A landscape with many valleys, sampled at points; each row gives a point and its height.
From any point a ball takes the steepest step (drop divided by distance) to one of its 2 nearest points. It stops when none of these is lower. Distance is the straight distance between rows; heights are no part of it.
z_778: [ -7   2   1   9 -12 -13  21  10  -8  -6 -16 -13   7   6  23  -3  -3  14
  15  20   3   0 -13 -19 -22  -9   1  22]  height 73.1
z_803: [ 28 -17  16   2 -22  13  -3 -13  -8  13  12  -4  -2 -10 -12  -6  -5  -6
  20   5   2 -32   9  24  10   9 -20   1]  height 49.7
z_813: [-14  -7  11  -8  -2  -7  20  12   2 -23 -21   4   4   3  23  -5 -14  19
  -1 -27   7  -4  11 -13  -1 -16 -16   1]  height 68.1
z_426: [  5   2  11 -10 -16  -1   0  14   9   4  24 -23  -3  16  10  -4   4  11
   3   5  -1  -9   6   2   2  -2   0 -11]  height 23.4
z_579: [  2  -5   9  -5 -12   1  -9  16  18  21  20 -18  -1  11  -2   4   4 -14
 -14   0  -8 -19  -2  11  -4  -5  11 -17]  height 17.5
z_991: [ -1   3  10   1  -9   3  -2  -7  24  -2   9   1  16  12  15  13  11 -25
   7 -19 -22  16   1   2   6   0  13 -21]  height 49.4
z_567: [-14   7   8   1 -14  12  19  -7  -4 -22 -11  21   7  -1  21   8  -8   6
  -3   8 -13  18  32   3  -8 -14   4  22]  height 76.1
z_874: [  0  13   8  10 -10  10  -3 -18   8  -3   7 -20   9  16   6   8  19  -5
  18 -24 -16  30  -9  24  15   3  -8 -28]  height 52.0
z_79: [  6  14  -5   8  -7  18  -8   2   8  22   3 -16  -5   9   1   6  13   4
 -28  -4 -13   0  11  11  22  11 -12 -19]  height 34.6
z_277: [  5   3  -2  -6   1   0   4 -10 -21  -2  -1   7   3  -3  -8  -9  -5  20
 -11  18   7  -6 -18  12  12   0 -28 -12]  height 48.3
z_123: [  8 -14  -5 -14  18   3   8  10  -1   1   8  -1 -10  -5 -23 -11  -9  -6
  -6   1  19  -5   6  12  -7  -8   9   2]  height 65.9
z_171: [  0   7  -2   7  -1   1 -27 -10  10  12  14  11  11   1 -17  14  18 -27
  -6   6 -19  11 -22  10  -2   5   9 -19]  height 42.5
z_973: [-14   3   8   0 -11   3 -12   9  18  19  14 -19   7   9   6  16  11 -17
 -18   1 -24   7   6  21 -14 -16   6 -11]  height 9.5
z_131: [  0   3  13  -4 -21  -9  21  -7 -11 -24  -7  20   9  -3  16   3 -10   3
  25  15  -4   6  -1  -4 -14  -5   1  21]  height 74.7
z_528: [ -2  -1 -13  20  -3 -10  16  -7  -1  14 -25  -4   6   3  -3   4   6 -16
   4  -2  -1   9 -31  -4 -19  -6   0   9]  height 58.5
z_512: [  0  -4  11  33  -3   1 -12 -12   9  -9 -15  13  16 -14  -7  14  16 -36
  15 -28 -12   3  -7  -3   5   9  -2  15]  height 59.0
z_156: [ 11  -1   3 -16   6   1 -22 -13   0  -8  23  41  -1 -12 -21  -4  -3  -7
   0   4  -2 -15   0  -4  25  22  14  -6]  height 40.3
z_492: [  8  -4 -18  11  19 -14   1   6  -2   5  -8  -9 -10  -7 -21  -8   6 -11
  12   1  19  -3 -16 -23  -3  17   9  13]  height 27.0
z_818: [  0   1   7  14 -21  -5 -11   1   7  24   1  16  17 -10  -5  14   1 -28
  -8  13 -20 -27 -22   0 -16  -7  -1   7]  height 62.7
z_447: [  2  15  -1  -4 -10  16  -8  -1   0   3   7   7   1   2   5   5   5  10
 -18  12 -16   5  16   6  20   8  -4  -9]  height 39.3
z_70: [-19   2 -18  14   7  10   0  15  -1  34 -23 -39  -6   7   7  10   5  -2
 -31   5  -8  19  11  14 -26 -16  -6  -2]  height 51.9
z_854: [-11   8 -18  -9  12   3  21  -3  -2  -1 -14 -26  -8  20  14  -8  -4  25
   4 -14  11  32  -2   3  -6  -8  -2 -16]  height 73.2
z_723: [ -7   0  -1  -8  10   8  30  -1   2 -24 -24   4 -16  -3  11 -14 -20  20
  10 -31  13  12  22   1   8  -7   4  18]  height 70.1
z_987: [  8  10  14  -7 -13  17 -25   1   6  -6  25  25   4  -5   4   6   2   6
 -14   6 -19 -14  22   5  24   9  -1 -10]  height 36.0
z_912: [  2  -8   3 -13  10  -3  -4  17 -16  -9  13 -14  -5  -6 -15  -2   0  12
  -1  21  18  -3   3  16 -18 -11  -9   4]  height 63.7
z_374: [ 10  14   6   9 -10   6  -9 -11  -3  -6   6  -9   6   8   2  -1  15  10
  18 -15  -2   7 -10   8  24  15 -20 -17]  height 54.3
z_235: [-11  -4   0   4  -2 -19   8  20   4  -2 -14  -1   9   1  19   2   0   3
  -5  15   0 -11  -3 -33 -24  -9  14  22]  height 71.7
z_262: [  6 -11  10  10 -12   1  -5  13  12   8   7  -8  -2  -7  -6   6   4 -27
  15  12  -2 -16  10  -5 -23  -2  24  30]  height 66.2
z_816: [-13   2 -23  14   9   3  17   9  -2  25 -25 -28  -6   6   4   2  -1   2
 -13   7   4  18 -10  -4 -27 -12  -1   2]  height 55.5
z_585: [ -2   0 -24 -10  37 -17  11   8 -13   3  -7 -10 -16  -2 -13 -21 -10   6
  -2   5  25   1 -14 -18  -1  10  13   2]  height 31.3
z_578: [ 22 -10   0   4 -20  12  26 -14  -1  25   1 -18 -10  -2 -12  -7 -17 -12
  17   1   8 -15  -2  25   0   2  -6   4]  height 52.3
z_601: [-11   0 -13 -17  32  -6  -2  12  -7  -5  -5  16 -12  -9  -3  -9 -13  12
 -32  16   8  -5  16 -20   3   1  17  10]  height 34.2
z_412: [  3   6   6 -12 -10  -6   3  14  -9 -12  20 -18  -7   9  12 -10  -4  33
   7  17  10  -7  12  -7   8   3  -5  -5]  height 21.7
z_830: [-21  -4   6 -11   6   2 -30   6  22   8  12  17  10   3  -2  22   6 -10
 -35   2 -30  10   0   7 -20 -23  14 -16]  height 20.8
z_932: [  3   1  -9   3   7  22  24   6   0   6 -24  -1 -12  -5   0  -7 -15   7
 -24  -7   6   3  27   7  11  -1  -4  11]  height 42.8
z_21: [  1   2  23  21 -20  -3  -4  -8  -1 -15 -18   5  19 -11   8   9   9  -7
  21 -30  -8  -1 -14   4   9  -1 -27   6]  height 57.1
z_580: [-10 -12 -11  -1  16  -3   2   2  -6   8  -5 -19  -3   5 -14   5   7 -18
   9   7   9  25 -11  17 -43 -21  10   5]  height 66.3
z_196: [  3   1 -14   7   8   7   1  14  10  22 -11 -18 -10   6  -3  -4   2   4
 -32 -17   4 -13   3  -6  19   6 -11 -16]  height 28.2
z_706: [  9  -5   3  15 -11   4   5   9   5   6   0  -1 -11  -5  -1  -3   0  -7
  14  16   4 -15  23 -23  -9   9  20  36]  height 67.4
z_444: [-12   0 -11 -14  16   5  32   1 -10 -15 -19 -12 -16   5   6 -16 -21  28
   9 -17  20  27   8  12  -3 -12  -2   1]  height 71.5
z_525: [ 23  -8  14  -5 -15   6 -32 -18   7  -2  33  40   6 -16  -9   0  -1 -15
  18   3  -3 -30   7  -6  20  23  11   1]  height 42.9
z_845: [  3   3   2   4  -5   4  -3  24  -2  -6   5  -4 -10  -8   8  -2  -3  16
  -1  32   3 -14  31 -25 -14   6  17  35]  height 68.8
z_383: [ -3  -8  24 -19   3  -5  -9  -7   4 -29  13  37  21  -3   9   0  -9  -4
  -1 -26  -2 -14   3   1  16  -5 -10 -17]  height 59.9
z_651: [ 11   4  -7 -14   9  -6 -11 -15 -12  -2  13  24  -2  -8 -26  -7  -5   0
  -6  14   7 -12 -17   7  15  11  -4 -14]  height 43.9
z_387: [ -4   1  -6   5  -1  17  18  15  -2  19 -22 -24  -9  -2   4   6  -9   1
 -26   2   0   0  25  24  -8 -11 -11   4]  height 46.8
z_280: [  1  -5   8 -17  -1 -18  19   6 -11 -20   8 -28  -7  13  12 -13   1  14
  39 -13  20  17 -11   6 -14 -13  -2  -2]  height 30.3
z_54: [  0   3 -14 -19  32 -21   6   8  -9  -7  13 -13 -21   3  -9 -22 -11  10
  25   4  28  10  -3 -15   2  14  22   5]  height 32.3
z_656: [ -3   7  -5   1   9  -5   2 -13   4 -21  -1  28  -2  -2   5  -2  -2  -1
  13  -8  -1   5  15 -28  20  15  21  10]  height 78.5
z_154: [-17  14 -18   0  23 -11  11 -16 -21 -20 -25  12  -7  -5   2  -4  -6  24
   6   7   8  37 -11 -12  -3   6  -2  10]  height 81.0
z_905: [ -7  10  -1  -3  11   1   5 -11 -12 -27 -10  21   3  -8   1   0  -2  18
   4  -2   0  21   6  -3  12   6  -8   8]  height 79.8
z_341: [ -6 -17 -13  -3  25   1  12  18   0   9 -10 -15  -6   1 -16  -8  -3 -15
  -4  -6  21   8   6   8 -33 -19  17  12]  height 67.9
z_534: [ 23 -11   0  -6  -5  15  20 -28   4   1  -7  20  -9  -4 -11 -12 -19  -6
  11 -20   8  -7   5   9  25  10   0  -7]  height 56.0
z_627: [ -8   5  14  16 -22 -14   2  -6  -5  -8 -20   0  20  -2  16  10   9  12
  11 -19  -9   1 -36   1   0 -13 -42  -8]  height 59.3
z_664: [-15   6  -5  -2   9 -12  -9  26  -2 -14   5   3  -2  -4  16   4  -3  16
  -5  27  -2  -5  18 -36 -18  -1  30  28]  height 70.2
z_964: [-10   4 -14  16   6   3 -13  -4 -12  22   2 -40  -2   6  -9  13  19  -6
   3  16   2  29 -11  21 -31  -8  -6  -2]  height 63.5
z_853: [ -9   0 -12  -5  -2  -3  19 -16 -11  18 -10 -27   3  18   8   6  -3  16
  -6  10  -2  19 -27  19 -20 -21 -24 -22]  height 56.6
z_681: [ 27  -7  20   1 -37   4   0 -20  -5   1  18   1   1   1   6  -7  -3   1
  41   1  -1 -20  -3   7  16  17 -20   5]  height 47.3
z_45: [  8   0 -13 -12  14  -9  23   3 -12  -3   3 -32 -20  12  -1 -21  -7  15
  35  -1  27  15 -10   3  -8   5  15   4]  height 28.3
z_143: [ 23  -6 -14  16  -9   4   7  -3  12  36  -3 -34 -15   9 -10  -8   7  -8
   9 -16  10 -19 -12  -6  12  17  -1 -11]  height 25.6
z_637: [-15  -6   9  -7  13   3 -28  13  20  -5  11  27   4  -3  -6  10   3 -11
 -35  -6 -16 -12  16  -7   0  -8  20  -3]  height 28.1
z_693: [  2  11   3  16 -15   6 -26  -9  18  11   7   3  18   4   2  14  17 -25
  -9 -12 -27  -4 -12   1  21  14  -6 -20]  height 46.1
z_880: [ -5   8   4  -1  -8  14   5 -11  15 -24  -4  30   6   2  21   6  -2  -5
  -2  -8 -18  15  33 -15  17   4  20   8]  height 77.4
z_172: [ -6  -1   6   0  18   3 -26  16 -10 -13  16  -1  -4 -11 -26   6  15   3
  -3  15   7   8   9   9 -15  -4   0   8]  height 61.4
z_659: [ 20 -12  -8   6  -6   7  30 -22   4  15 -22   0 -13  -2 -13 -14 -17  -5
  22 -23  13 -13 -19  14  12   3  -8   1]  height 54.4
z_241: [ -7   5  10 -14   0 -14 -21   7   2 -22  12  37  19   0  15   4  -3   9
 -16 -17  -5 -19  -1 -25  25   2  -7 -22]  height 61.8
z_352: [-14   6   6 -15   0 -12 -12  12   2 -16   9  13  13   6  18   4   3  20
 -19  -1  -7  -3   4 -14   3  -7 -10 -21]  height 64.1
z_982: [-14  -3 -11   5   6  -1   0 -19 -10  24  -5 -29   4  10  -1  21  12  -6
  -2   5  -6  38 -22  25 -32 -22 -16 -21]  height 60.6
z_575: [  3  -2  17  -3  -4  12 -41  11  13  -7  28  35   3 -15  -2   7   2  -3
 -19  -3 -17 -33  29  -6  20   9  16   2]  height 32.8
z_654: [ -2   8 -25   4  17   7  -7 -11   3  15 -10  16  -9  -5 -16   1   8 -12
 -29  19  -6  13  -9  -5   7  14  20   0]  height 34.5
z_218: [  4 -16  17   8 -23  -9  10   2   2   6  -1   1  11  -3   1   5  -1 -27
  15  14  -4 -18  -9   6 -27 -15   4  22]  height 64.9
z_771: [-10   2   8 -22   7 -18   8  12 -16 -27  12 -25  -1  13  17  -9  -3  33
  19   4  17  15  -4  -1 -10 -11 -12 -14]  height 26.9
z_592: [ -6  13  -7 -11   1  -5  19  -9 -21   1  -7  -9   1  11   9  -6  -8  27
  -7  29   0   6 -16   7  -4  -6 -15 -12]  height 52.1
z_993: [-17   1  13  -5  -1  -5   6   2  12 -25 -11  11  17   6  25   6  -1  12
  -4 -32  -9  10   8 -11   8 -12 -12 -10]  height 66.4
z_764: [ -1   0  -1  23 -16 -14  -2   1  11  22 -16   4  15   1   3   8  10 -24
  -6  -2 -11 -17 -27 -22  -4   0   1   7]  height 60.7
z_328: [ -9   6 -26  -4  28   4 -11   7  -5   8 -13  14 -15 -13 -11  -4  -9   8
 -34  38   0   0  -3 -11  -8   5  22  15]  height 29.2
z_679: [ 10 -11  -5  13  -9  -3  11   5  21  23 -14 -22  -6   9   2 -11  -2  -7
  -2 -37   6 -27 -14 -10  17   6  -7 -15]  height 21.6
z_680: [ 26  -8  14   0 -34   1 -22 -18   5   8  28  22  12  -5   3  -3   0 -18
  31   8  -8 -30  -5  -6   9  19   2   1]  height 44.9
z_954: [  7  -5  14  16  12   1 -27   6  -7 -11  12 -14   4 -14 -28  11  24 -15
  14  -5   4   7   4  24  -1   6 -20   8]  height 58.9
z_10: [ -2  -2 -13  -9  21   5  17  -1 -10  -5 -19  27 -15 -16  -2 -12 -20   9
 -32  12  10  -8  20  -6  10   3   2  19]  height 38.4
z_20: [ -3   0 -18   2  14   2 -10 -11   2  10   8  10  -2   0 -24  10  11 -23
  -3  16  -4  20 -20   5 -13   1  22  -4]  height 38.7
z_620: [ 14 -16  20 -11  -2  11   2 -18   3 -17   6  34  10  -9  -5  -6 -19 -13
   2 -23   4 -18  16  10  23   0  -7  -6]  height 58.1
z_981: [  5  16 -10  -7   7 -11  -4  10  -9  -8   7  -2 -10   1   5  -8   1  23
   1   9   9  -4   5 -26  20  24   4   0]  height 15.5
z_365: [ 13   0  24  13 -12   0 -31  -1  -3  -4  24 -12  12  -7 -14   6  20 -10
  19  -6  -4  -8  -6  20  14  10 -24 -11]  height 56.8

Where does a ball stop that starts at each point below?
z_241: z_156
z_235: z_328
z_803: z_156
z_444: z_156
z_987: z_973
z_172: z_328
z_905: z_328
z_218: z_328

Call two points neighbours if one is among the 2 nearest of the other. Go from one point of each pair to the other, from neighbour to neighbour, staying as low as possible. Name the highest point that can't be avoided.
z_492, z_981: z_54
z_981, z_973: z_426
z_679, z_973: z_447
z_45, z_973: z_280
